A landscape with many valleys, sampled at points; each row gives a point and its height.
From any point a ball takes the steepest step (drop divided by distance) to one of its 2 nearest points. It stops when none of these is lower. Distance is the straight distance between rows; heights are no part of it.
tekug: [127 128 145  93 113 197 172 166 147 115 134 106 160 141 152 156 149 124
 201 122 128  89 138 137]  (h 104)
did: [211  96 130  94 147 167 137  56 101 105 168  99 119 188 170  99  87 145
 111  91  92 161 142 130]  (h 524)
rav: [120 144  89 126 110 154 109 143 127 141 113 141  94 102 127 145  97 151
 112 136 145 128 129 135]  (h 63)
bodot: [ 70 176 138 140  78 118 109 111 113 155 116 152 104 126 134 130  80 127
 184 144 107 125  82 164]  (h 485)
Vebeb: [127 159  94 145  48 115  99 120 104 159  74 126 114 141 102 149 107 157
 105 148 115 108 141 178]  (h 552)
pok: [157 139 120 150 107  67 108 126  93 149 101 100 100 145  86 125 151 145
 119 150  89 157 137 102]  (h 130)
bisas: [194 104 106  78 132 179 153  87  87 100 132  90 123 182 175 104 103 144
  64 102 113 139 158 139]  (h 489)
tilo: [144 170 122 141 122 136 157 170 119 151 153 157 123 146 110 137 146 115
 126 162 126 100 181 140]  (h 297)
Luga: [122  95 126 114 104 193 114 103 101 151 140 156  96 123 141 143  66 139
 137 104 147 130  74 134]  (h 214)
fupot: [ 72 122 200 139 113  88 144 107 180 103 124  93 169 113 145 136 177 104
 138 141 125  75 115 139]  (h 472)
Sedur: [181  81 123  57 138 210 159 142 124 111 149 115 152 167 120 133 137 116
  94  78 158  98 152 155]  (h 408)
dite: [148 109 168 133 190 114 155 131 123 133 193 191 148 120  83 129 126  83
  81 134 156 114 131 140]  (h 231)
rut: [134 137 163 111 145 172 185 193 152 124 170 125 163 143 132 151 150 104
 179 146 117  83 157 135]  (h 174)
mevol: [148 169  89 132 134 100 143 190 120 131 104 108 122 142  96 129 184 139
 101 165 114 121 208 101]  (h 358)
Nolog: [145 121 172 150 100  87 147  55 131 145 153 125 149 177 115 130 130 103
 142 120  83 118 127 154]  (h 385)
bano: [162 163 112 137 120  97 132 158 100 151 134 137 114 159  90 126 174 140
 131 163  94 135 200 124]  (h 331)
pila: [ 99 112 192 130 169  68 146  98 182  84 132 101 174 107 155 106 206 115
 134 124 148 106 114 120]  (h 503)
boki: [155 153 110 131  76 135 100 124  70 165 107 139 111 159 132 138 119 150
 147 159 103 119 166 169]  (h 565)
Puf: [128 181 135 129  66 129 129 122  93 162 144 173 124 169 128 133 112 133
 164 152 109 113 158 190]  (h 574)
pomo: [ 64 153 139 144  76 143 117 119 153 135  91 111 126 105 154 140  97 135
 198 120 112 125  92 141]  (h 469)
vak: [190  87 124  92 129 200 158 108  91 133 140 106 119 176 146 157 111 127
  86 110 145  95 155 173]  (h 439)
leto: [178 147 140 150 134 115 156 106 106 151 177 174 137 178  77 132 129  98
  63 129 118 102 178 167]  (h 304)
Dava: [ 69 123 141 124 155  85 114 133 199  95  95 103 178  55 133 130 195 136
 129 113 173 106 110 126]  (h 484)
tuka: [101 106 130 165 172  69 117 129 148 112  92 114 143  65 127 127 171 121
  83 143 174 108  86 110]  (h 382)
Lenu: [ 82  97 126 124 151 139 136 166 163  78  90  58 141  76 156 136 139 123
 166 124 143 126  54  78]  (h 463)
zutu: [110 133 140 148 160  73  83 107 128 148 155 205 109 102 134  90 127 122
 144 130 115 193 137  95]  (h 332)
Sug: [128 149 108 115 139 177 125 199 130 131 130 129 118 118 184 134 126 154
 212 155 120 148 187 112]  (h 377)
Popo: [101 171 113  96  69 142 134 156 162 130 118 143 150 122 104 157 115 124
 113 117 169  83 137 197]  (h 591)
som: [111 136 148 125 155 131 148 157 109 142 172 190 123 111  92 144 105  98
  93 147 166  98  94 149]  (h 137)
tinin: [116 124 127 157 166  74 136 140 140 122 105 121 130  98 110 120 160 105
  73 138 157 122 141  98]  (h 330)
lan: [ 97 149  97 156  60  80  75  90 129 160  64 134 121 109  91 132  97 146
  94 138 126 132 101 173]  (h 538)
Buf: [109 100 108 148 185  75  71 112 150 100  88 112 116  68 156  89 134 154
 112 122 144 195  91  67]  (h 337)
miz: [155 122  80 116 145 141 122 117 107 137 131 139  82 141 127 108 130 159
  70 122 115 168 172  96]  (h 295)
dadi: [104 118 140 111 111 148 143 133 101 136 156 176 131 116  78 158  91 102
  78 129 182  84  66 179]  (h 51)
Zum: [144 139 136 109 122 190 130 158 119 134 160 148 127 136 183 143 107 137
 205 124 121 139 158 130]  (h 351)
ziti: [135  91 149  83 161 165 161 156 151 106 169 161 172 128  98 140 147  87
 126  98 155 111 129 127]  (h 314)
biso: [ 81 104 105 163 156  83  80 113 160 105  63  90 139  45 139 128 145 146
  92 120 176 133  63 119]  (h 428)
zotas: [156 109  95 130 146 132 136 100 115 125 115 100 101 159 124 120 120 139
  50 117 135 143 126 102]  (h 364)
nisib: [108 172 164 144  56 111 159 121 142 143 132 113 146 165 110 143 156 115
 138 153  98  70 163 171]  (h 429)
natoz: [ 95 146 122 143  85 145 108 126 133 131  94 103 113 123 181 124 111 159
 215 128  90 148 129 117]  (h 453)
sopi: [149 109 169 119 178 145 192 161 156 111 174 110 171 138 111 135 154  85
 140 118 126  99 138 122]  (h 251)
loza: [ 49 195 145 161  65  74 105 136 123 153  91 122 111 113 105 122 118 144
 171 180  79 117 106 159]  (h 627)
Lene: [ 94 113 115 105 156 156 126 196 175 108 124 130 153  73 122 139 146 120
 149 113 159 128 123 100]  (h 230)
zik: [125 132  95 115 121 170 101 157 123 108  95  81 103 125 197 117 116 166
 207 123 109 173 149  94]  (h 431)
Vakub: [158 124 107 126 141 147 167 159 114 126 110  93 121 147 105 151 141 117
  60 128 160  84 154 127]  (h 182)
Vunin: [165  92 157 158 155 106  93  52  98 153 167 161 105 159 141  95 100 118
 156 108  73 193 103  98]  (h 434)
pafep: [207 101 131 124 109 175 137  93  66 141 139 100 116 185 163 142  92 128
 134 139 109 101 153 188]  (h 468)
ger: [108 121 156 110 181  77 126 104 197  76 116 120 186  82 143 100 219 128
 115  86 181 113 117 121]  (h 506)
zepe: [120 160  91 140 105 137  81 141 112 153 120 165  86 118 131 120  98 160
 142 150 107 152 152 134]  (h 143)
Rukol: [123  89 133 137 145 104 113  96 140 118 124 134 134 103 129 125 136 117
  81  93 170 142  97 112]  (h 427)
pefu: [129 146  99 120  86 172 125 146  93 163 120 147 106 138 135 155  92 146
 105 153 157  93 136 181]  (h 142)
nubog: [147 145  88 144 166 107 140 187 107 100  86  60 105 141 128 103 154 148
 109 184 103 148 141  50]  (h 430)
bulud: [122 114 146 117  98 172 132 101 104 145 152 177 118 137 114 154  71 110
 112 114 157 104  62 179]  (h 138)
Natub: [120 111 128 132 125 135 123 112 139 121 117 113 125 124 154 130 106 128
 157 104 132 147  99 105]  (h 520)
Roto: [139 133 137 108 147 182 141 166 116 142 194 193 116 125 128 132 104 123
 147 131 144 130 142 137]  (h 285)
kasap: [106  98 165 146 151  90 112  73 147 107 113 140 146  85 151 116 144 126
 139 102 169 138  63 122]  (h 384)
zag: [173 156 106 139 159  94 168 175 108 115 110  66 128 168 110 105 185 130
 102 170  92 132 174  78]  (h 390)
daku: [191 117 111 118 113 149 124  93  69 133 126  96 110 184 162 122 119 147
 128 144  95 142 162 145]  (h 491)
zove: [ 65 120 165 108 158 147 123 162 155 110 171 177 157  76 131 121 132 107
 198 123 148 144  83 115]  (h 315)
kifa: [101 123 112 158 173  79  67 134 143 132 113 157 105  75 124  98 130 133
 118 142 130 182 124  81]  (h 279)
Fur: [148 155 173 150  85  82 153  85 117 162 151 124 150 184  88 131 158 108
 138 152  64  93 155 166]  (h 409)
Gebeg: [120 130  62 134 167 118 106 176 130 105  85  73  84 106 136 100 136 167
  95 153 113 176 142  63]  (h 436)
bup: [110 124 118  81 117 197 141 202 155 113 121 122 144 100 134 148 139 135
 185 112 155 107 129 127]  (h 169)
mazab: [178 104 108 107 138 142 140  58  98 104 124  88 115 177 153  95  99 145
  44 104 109 159 113 106]  (h 437)
gulap: [115 132  81 134 154  82  93 135 152  94  79  80 115 108 142  90 136 154
  96 118 121 188 125  63]  (h 392)
rez: [161 128 128  99 138 187 155 151 108 140 166 159 128 151 128 146 111 123
 123 122 148 102 177 153]  (h 242)
tofa: [117 155 144  87  98 149 154 141 152 127 171 178 163 145 115 143 125 112
 138  98 149 101 152 169]  (h 220)
Timob: [145 112 185 131 134 108 164  85 150 127 176 127 179 153 124 132 125  89
 140 103 114 100 133 153]  (h 347)
tufi: [157  81 139 129 158 175 127  85 106 140 162 148 101 137 148 131  84 127
 121 100 125 149  88 114]  (h 302)
rudug: [138 124 164 150 154  67  90  76 105 161 175 190 122 139 109  91 121 115
 154 130  77 190 130 104]  (h 376)
kol: [ 88 156 119 161  84 104  75 110  97 164  77 135  91 111 120 124  91 157
 180 143  88 157  87 129]  (h 500)
fov: [147 129 107  92 104 190 149 170 117 138 121 128 126 137 136 163 125 137
 108 128 164  86 165 174]  (h 194)
Zabun: [ 93 190 122 121  51 112 132 136 135 144 129 157 128 142 115 138 112 128
 142 139 133  98 145 201]  (h 582)
rik: [172  73 134 134 183 132 120  61  96 132 168 131  90 160 148  98  83 128
 112 102  97 181  97  86]  (h 398)
Soli: [ 77 161 109 125  82 136 127 164 172 128  92 107 159  86 117 161 122 126
 131 131 145  86 114 156]  (h 600)
nuv: [ 96  92 145 121 143 133 128 123 161  92 115  93 153  98 160 125 133 118
 171  97 150 148  72  96]  (h 494)
sipez: [168  56 138  86 157 209 161 139 128  98 176 145 149 154  88 128 120 105
 109  87 152  98 113 145]  (h 369)
nes: [ 91 158 168 134  81 109 149 127 170 123 122 101 154 141 131 142 145 115
 160 131 104  92 140 133]  (h 446)
toz: [128 136 141 110 156 200 126 167 107 142 184 181 104 113 169 131  87 127
 208 141 131 148 113 117]  (h 323)
mel: [ 83 192 115 164 110  78 121 172 114 156 102 137 104 104  87 129 136 137
 147 198  98 117 125 137]  (h 619)
vam: [ 78 125 121 144 156  84  94 125 179  99  81 100 148  50 155 121 147 135
 140 121 150 147  94 101]  (h 459)
Monud: [ 97 128 120 149 148 127 145 172 158 100  99  82 135  97 150 141 140 126
 159 152 131 127 111  77]  (h 432)
kemim: [ 94 135 127 166 106  91  84  95 111 154  93 149 108 108 122 126  92 131
 119 143 123 136  76 138]  (h 519)
kes: [144 126 100 163 165 104 155 166 120 135 112 113 109 134  94 139 153 110
  60 159 148 105 154  99]  (h 265)
zigo: [150 124 103 133 116  93  90 100 117 144 122 136  98 144 100 107 142 158
  94 118 104 183 165  99]  (h 228)
fel: [135  73 124 106 143 124 102  66 136  99 128 114 130 118 152 115 107 128
  66  65 156 164  94 105]  (h 470)
rog: [170 103 138 123 183 151 185 156 131 111 147 102 147 153  92 132 146  87
  75 110 151  92 138 123]  (h 269)
vanap: [154 108 171 135 166  90 150  92 144 124 181 164 161 134 116 118 140  81
 107 106 139 125 148 137]  (h 301)
Mobo: [190  99 137 127 124 108 117  45 110 118 152 106 124 195 143  99 106 129
 118  88  82 176 118 118]  (h 557)
nen: [146  81 138 125 107 107 106  30 129 102 118 107 131 162 160 109  95 130
 103  73 126 176  90 120]  (h 518)
Nuped: [174 149 121 154  93  97 143 106  85 161 128 140 120 170  78 139 141 121
  89 156 114 101 166 154]  (h 260)
tonot: [111 148  84 156 140 110  75 148 119 153 108 141  80  96 114 110 117 170
 125 155 100 178 138  89]  (h 212)
vofov: [157 122 115 125  93 153 126  92 110 124 115 107 114 167 169 132 107 146
 155 109 105 143 132 127]  (h 513)
nik: [148 163 144 117 124 138 186 159 147 135 161 153 161 152 106 151 149 100
 118 123 140  79 177 154]  (h 262)
zalok: [ 90 174  99 157  84 109 115 160 149 139  79 111 128 106 111 147 132 138
 127 160 118 105 135 152]  (h 609)
Libe: [153 158 114 152  77  74 126 121  87 166  97 108  99 157  63 143 163 149
  92 169  98 115 146 140]  (h 213)
fibu: [ 84  87 122  86 164 180 110 191 169  98 159 171 158  68 121 123 147 117
 175 102 163 154 109  93]  (h 276)
voko: [113 146 101 135 147 147 130 187 155 108 116  98 113 111 160 123 136 147
 199 139 115 149 148  72]  (h 402)
mozot: [ 87 101 169 113 166 106 115 115 160 105 140 164 168  66 140 117 154 115
 167 111 174 132  66 124]  (h 350)

For each start below, name the point where the ball stops.
ger | Vakub
mel | rav
nen | tekug
nubog | tofa
did | pok
pila | dadi
bodot | rav
Natub | rav

Write out the way that a ball takes from each point below.
loza | bodot pomo natoz zik voko Sug Zum toz Roto rez fov pefu rav
Vebeb | lan kemim kol bodot pomo natoz zik voko Sug Zum toz Roto rez fov pefu rav
Mobo | nen fel Rukol kasap mozot zove fibu Lene bup tekug
